Each row is a point on a tangle of strands that fork and nearly touch. The rows are in no order.
(in the rows, 128 means zero)
Points whose rows are less than 106 apart are linked; no others are. Some points are linked to none.
z_990: [111 177 116 174  96 146  93 141  86 119 101 153 171 105 147 155 145  90
 172 153]
z_125: [125 191 107 165  90 159 144 133 103  99 120 112 158  86 150 137 185  83
 150 157]
z_391: [ 92 112 122 137 116 159 155  85 152 118  71  88 147  78  74 117 118 196
 109 121]
z_288: [127 170 158 145  98 126 121 151 109 134 129 172 129 153 157 156 130  57
  66 142]
z_909: [ 83 141 135 102 135  85 117  97 153 132 123 127 161 180 122 137 108 139
 141 214]
z_637: [ 88 151 138 127 131  79  98 108 141 132 129 144 150 119 129 126 130 154
  99 213]
z_163: [129 106 124 149 168 152 142 126 149 144  75 154 128 131  87 142 121 145
 105 117]
z_568: [116 116 144 176 148 116 104 111 177 112 148 153 127 181 184 105 127 134
 127 181]
z_786: [114 167 110  92 125 148 149  91 114 110 155 104 145  95 128 113 120  82
 184 155]
z_12: [137 111  78 166 130 112  95 137 128 141 107 123 137  73 136 112 183 198
  92 118]
z_149: [ 95 113 137  69  98 100 167 145 109 127 158  77 134  90  64 133 108 160
 165 126]
z_17: [176 109  63 139 147 194  73 118 135 132 117 130 130 166 191 125 160 142
 131  66]
z_693: [102 116 145 146  96 158 198 131 130 122 121  95  85  81 147 105 138 127
  72 123]
z_48: [118 149 140 175 160 113  96 132 139 143 123 213 166 123 174 115 134 163
  90 174]
z_231: [203 130 155  64 158 171 120 153 109 159 158 177 117 137 150  97 104 130
 112 153]
z_578: [149 122 177 127 124 112 131 151 148 116 143 132 113 202 125 140 123 100
  65 146]
z_651: [104  77 141 125  80 138 185 157 101  76 155  73 130  87 116 125 132 168
 192 101]
z_245: [156 136 182 122 165 150  97  85 174 141 147 194 154 185 162  91  73 169
 114 151]
z_890: [128 106  68 162 170 143 126 102 153 110 119 106 131  82 139  94 159 171
 185 131]
z_156: [137 146  82 109 144 178  69  69 121 149  82 165 156 138 137 121 104 148
 135  79]
z_760: [105 163 104 144 114 144  73  60 145 100 122 129 182  99 127  86 113 151
 150 129]
z_300: [152 111 135 109 111  93 155 187  77 161 129 129  80  99 132 150 164 138
 100  96]
z_111: [ 95  94  87 105 115 167 202 145 100 150  84 100 114  54 140 144 134 180
 120  93]
z_93: [144 119 111 120 184 126 126 116 130 163 124 197 116 132 158 105 126 149
 139 172]
z_446: [135 141 148 126 178 137  84  88 157 156 115 218 162 138 134 100  87 189
 110 140]
z_258: [109 157 139 143 110 165  94 108 102 141 131 188 145 157 151 131 100  87
  94 138]
z_904: [ 94 134 152  93 114 123 182 106 179 123 140  78 118 141  93 135  55  96
 148  89]
z_942: [121  77 115 187 136 141 144 163 124 111  97  95 107 112 113 144 158 142
 177 107]
z_363: [140 127 129  89 125 112  83 102  95 131 185 143 110 175 153 112 101  76
 156 111]
z_319: [160 113 155 124 153 134  71 120 128 144 123 185 138 195 123 133  97 126
 161 103]
z_907: [137  92 159 159 141 132 156 173 133 141  97 154 100 133 108 157 148 156
  94 127]
z_161: [111 121 101 153 159 119 108  97 155 109 139 130 136 116 141 113 135 131
 191 167]
z_479: [140 135 131  45 144 109 164 114 139 156 153 125  97 139 116 123  66  84
 119  83]
z_405: [ 75 144 115 196 136 155  73  92 138 132 142 172 170 137 178  85  95 146
 176 104]
z_618: [ 97 122 152 107  92 115 184 163 139 135 139 110 116 131 114 140  94 103
  78 108]
z_796: [ 92 135 150 172 124 131 168 131 170 105 116 108 136 100 111 128 148 157
 130 200]
z_913: [186 116 167  66 148 140 136 140 123 155 148 151 108 138 102  96 111 158
  66 125]
z_218: [132 148 131  80 122 120 142 102 156 134 120 104 123 152  96 141  61  73
 146  47]
z_228: [139 131 143 154 162 149 106 141 138 142  87 206 154 154 118 157 116 124
 110 151]
z_696: [ 94 140 156 168 112 116 138 117 172  88 144  88 138 162 130 130 141 116
 124 203]
z_583: [130 164 111 149 126 169 168 128 106 139  94 140 110  92 166 134 164  66
  76 124]
z_275: [194  99 141 152 147 162 112 169 136 139 105 154 122 141 118 125 159 164
  78 106]
z_167: [116 127 147 148 110 125 122 117 151  85 175  76 124 165 138 122 129  73
 150 161]
z_692: [118 145 104  97 124 115 192 164 109 139 169 102 106 102 145 138 135  56
 173 128]
z_873: [129 156  86 129  96 167 101  90 125 101 118  90 140  97 147  87 154 108
  75 116]
z_722: [106 107 171 136 120 101 141 106 168 109 141  94 106 196 128 114 115 128
  83 176]
z_203: [161 108  94 116 123 103  92 120  99 127 152 109  97 103 144  86 164 136
 109 106]
z_179: [ 98  92 116 116 105 151 189 145 134 128 105  84 128  97  94 144  95 135
 143  59]
z_935: [132 118 124 214 134 121 123 160 148 106 100 127 131 122 123 163 168 125
 149 134]
z_295: [139 117 133 171 139 118  54 156 114 138 154 192 149 178 156 141 126 128
 160 119]
z_746: [126 178 123 108 105 130 180 130 109  94 176 101 148  84 100 125 163 121
 173 161]
z_492: [124 124 104 181 118 137  66 140 100 119 116 159 150 152 137 147 130  90
 171 113]
z_992: [129  93 138 124 155 124 168 145 135 133 154 114  76 160 145 128 129 104
 148 133]
z_452: [126  78 182 118 100  78 176 199 109 142 144 112  85 170 138 175 140 153
 106 128]
z_148: [146 138 106 163 150 177 135 141 109 145  97 180 126 132 173 144 143  79
 117 117]
z_772: [155  87 140 119 167 116 111 124 136 135 136 139  98 168 117 128 117 132
 148 120]
z_126: [129 120  54 138 160 119  83 104 143 132 128 124 156  83 160  83 152 189
 141 119]
z_495: [109 144 144 108 120 101 124 105 142 131 121 140 126 116 102 123 115 137
  47 170]
z_208: [164 141 164 164 139 124 105 149 139 138 136 184 120 132 177 111 154 142
  63 165]
z_442: [ 93 122 148 137 124  93 154 156 147 110 131  91 151 161  77 175 129 135
 191 184]
z_839: [120 141 102 113 125 134 103 125 117 114 108 103 173 117  84 150 120 101
 166 106]
z_561: [ 77  92 103  89  91 178 219 137 113 109  99  89 140  62 129 138 101 173
 164  79]
z_641: [147 112 157  93 125 107 100 101 137 139 147 125 107 131  88  98 107 166
  47 122]
z_144: [ 90 171 140  89 113 109 119 101 125 132 132 135 158 155 115 151  71  66
 117 142]
z_281: [129 147 135 114 111 123  82  78 160 105  79  91 149 140  60 135 100 136
 132  76]
z_462: [119 143 105 130 148 122 198 166 106 162  99 135 108  83 141 181 151 100
 159 141]
z_595: [131  97 115 122  70  95 151 177  64 138 118  82  99  69 139 144 173 159
 107  85]
z_237: [130 148 136 119 111 136  69  71 114 117 147 122 122 177 135 107  84  77
 168  73]
z_986: [122 146 156 119 103 121  88  68 156  91 162  91 121 174 130 107  92  78
 137 122]
z_633: [107 158 109 152 128 139 123 112 146 108 104 121 165  75  97 116 156 153
 126 184]
z_79: [138 127 162 136 165 149 133  92 168 129 141 171 117 207 169 118  98 122
 121 160]
z_57: [193 131 139 151 151 161 162 184 100 155 112 172  97 135 158 163 163  84
 112 105]
z_421: [177 121 121  51 148 122 130 150 100 162 158 148 110 152 117 129 110 103
 119  77]
z_374: [172 106 114  64 132 117 148 195  79 171 138 143 105 121 101 154 137 141
 108  63]
z_122: [148  96 138 183 123  76 122 172 109 139 135 112  82 108 148 145 188 152
 147 135]
z_513: [107  76 115 113  62 138 169 187  77 103 117  69 129  68 134 149 148 180
 153  71]
z_958: [ 89 124 129 118  94 144 233 152 105 147  99 119 104  48 145 138 122 145
  91 110]
z_477: [131 119 127 111 184 109  99  74 170 148 103 165 128 134  96 111  96 186
 139 137]
z_166: [ 99 155 149  80 124 108 167 106 157 116 143  88 150 114  68 131  87 126
 155 140]
z_763: [111  92 180 165  83  71 154 183  99 122 120  98  92 116 131 170 164 165
 127 140]
z_857: [179 143 177 110 114 140 133 180 116 134 146 152 120 165 142 146 126  76
  49 116]
z_808: [113 138 129 159 120 141 162 127 131 109 134 108 104 109 155 113 145  81
  99 147]
z_34: [101 117 145 116 122  60 128 154 146 125 128  97 145 204 115 157 123 130
 137 196]
z_517: [114 128 136 151  93  73 112 160 112 115 138  91 130  82  86 139 170 181
 147 167]
z_304: [153 118 134 179 119  69  86 155 116 130 126 133 122 101 140 125 180 166
  85 133]
z_807: [109 138 109 166 163 111 104 127 137 137 119 183 144 117 160 134 139 134
 158 177]
z_120: [125  89 137 162 170 100 112 108 182 128 129 136 114 123 108 101 128 201
 114 137]
z_6: [115 159 133 129 114  89 156 144 104 107 172  98 124 105 136 149 180 122
 192 203]
z_225: [160 105 147 164 164 131 103 119 162 119 164 162 110 151 170  83 145 139
  94 139]
z_769: [126 148 126 116 116 115  76  54 159 107 122  94 139 115  95  84 106 147
 120 111]
z_666: [155 129 104 114 158 143  84 127 105 156 101 192 151 140 113 134 121 134
 132 104]
z_175: [112 154  72 162 119 174  60  90 136 107 101 121 188 125 147 126 139 135
 163 105]
z_676: [111 163 105 130 115 132 118 133 123 115  94 110 192  90  49 154 142 146
 145 143]
z_55: [146 144 158 102 135 122 104  83 158 121  99 120 109 171  90 124  77 119
 122  85]
z_9: [114 148 104  85 132 124 149 107  97 133 163 133 108  99 158 111 117  64
 136 149]
z_701: [104 166 116  84 119 159 121  89  95 164 115 172 148 137 131 131  75  71
 116 108]
z_129: [129 139  90 146 140 179  91  60 171 123  66 121 150 138 134 117 115 135
 141  91]
z_197: [196  92 130 142 157 165 111 127 150 120 139 133 102 144 145  81 146 156
  95  86]
z_128: [125 125 125  85 146  80 113 137  95 149 169 139 116 182 151 142 116  92
 172 167]
z_310: [131 152  86  94  96 131 131 154 117 119 123  62 155 122  88 152 122  98
 144  62]
z_139: [140  98 121 117 101 117  92 116 119 134 116  96 113 105  91 104 140 187
  56  88]
z_33: [192 130 119  83 145 137 111 159  69 163 156 180 108 130 151 116 146 112
 118 111]
z_72: [164 128 150 107 162 145 171 171 120 153 141 168  95 166 151 154 123  89
 125 136]
z_793: [133  97 115 100 112 125 143 146 119 134 128  85 119 132  93 138 116 122
 109  43]
z_424: [113  91 122 154 129 137 184 150 128 111 151  78  85 115 135 125 147 119
 178 129]
z_429: [118 128 126 106 121  65 141 145 106 126 180  85  97 149 155 134 150 106
 166 186]
z_278: [115 141 139 125 142 134 140 115 147  83 151  98 164 152  80 150 119 110
 223 152]
z_64: [123 189 105 125  87 166 153 121 115 105 122  83 151  62 131 117 168  98
  94 136]

A fork is a point with three links, a tip a point with one. Leave the first point through the second and follow the links. Name the first fork or tip that comes.
z_696 / z_167 | z_692
z_57 / z_148 | z_696
z_676 / z_839 | z_992

Follow the links from the first point to the second, and from the first to the third. Name the last point that the two ways share.
z_34 / z_148 / z_942 | z_992
z_300 / z_148 / z_120 | z_666
z_167 / z_281 / z_125 | z_319
z_904 / z_477 / z_583 | z_666

A fork is a point with three links. Follow the links from the first point to the second and name the forks in between, in order.
z_245 / z_904 | z_225 > z_666 > z_218
z_64 / z_179 | z_319 > z_992
z_583 / z_637 | z_992 > z_319 > z_666 > z_218 > z_421 > z_641
z_786 / z_796 | z_696
z_986 / z_935 | z_696 > z_992
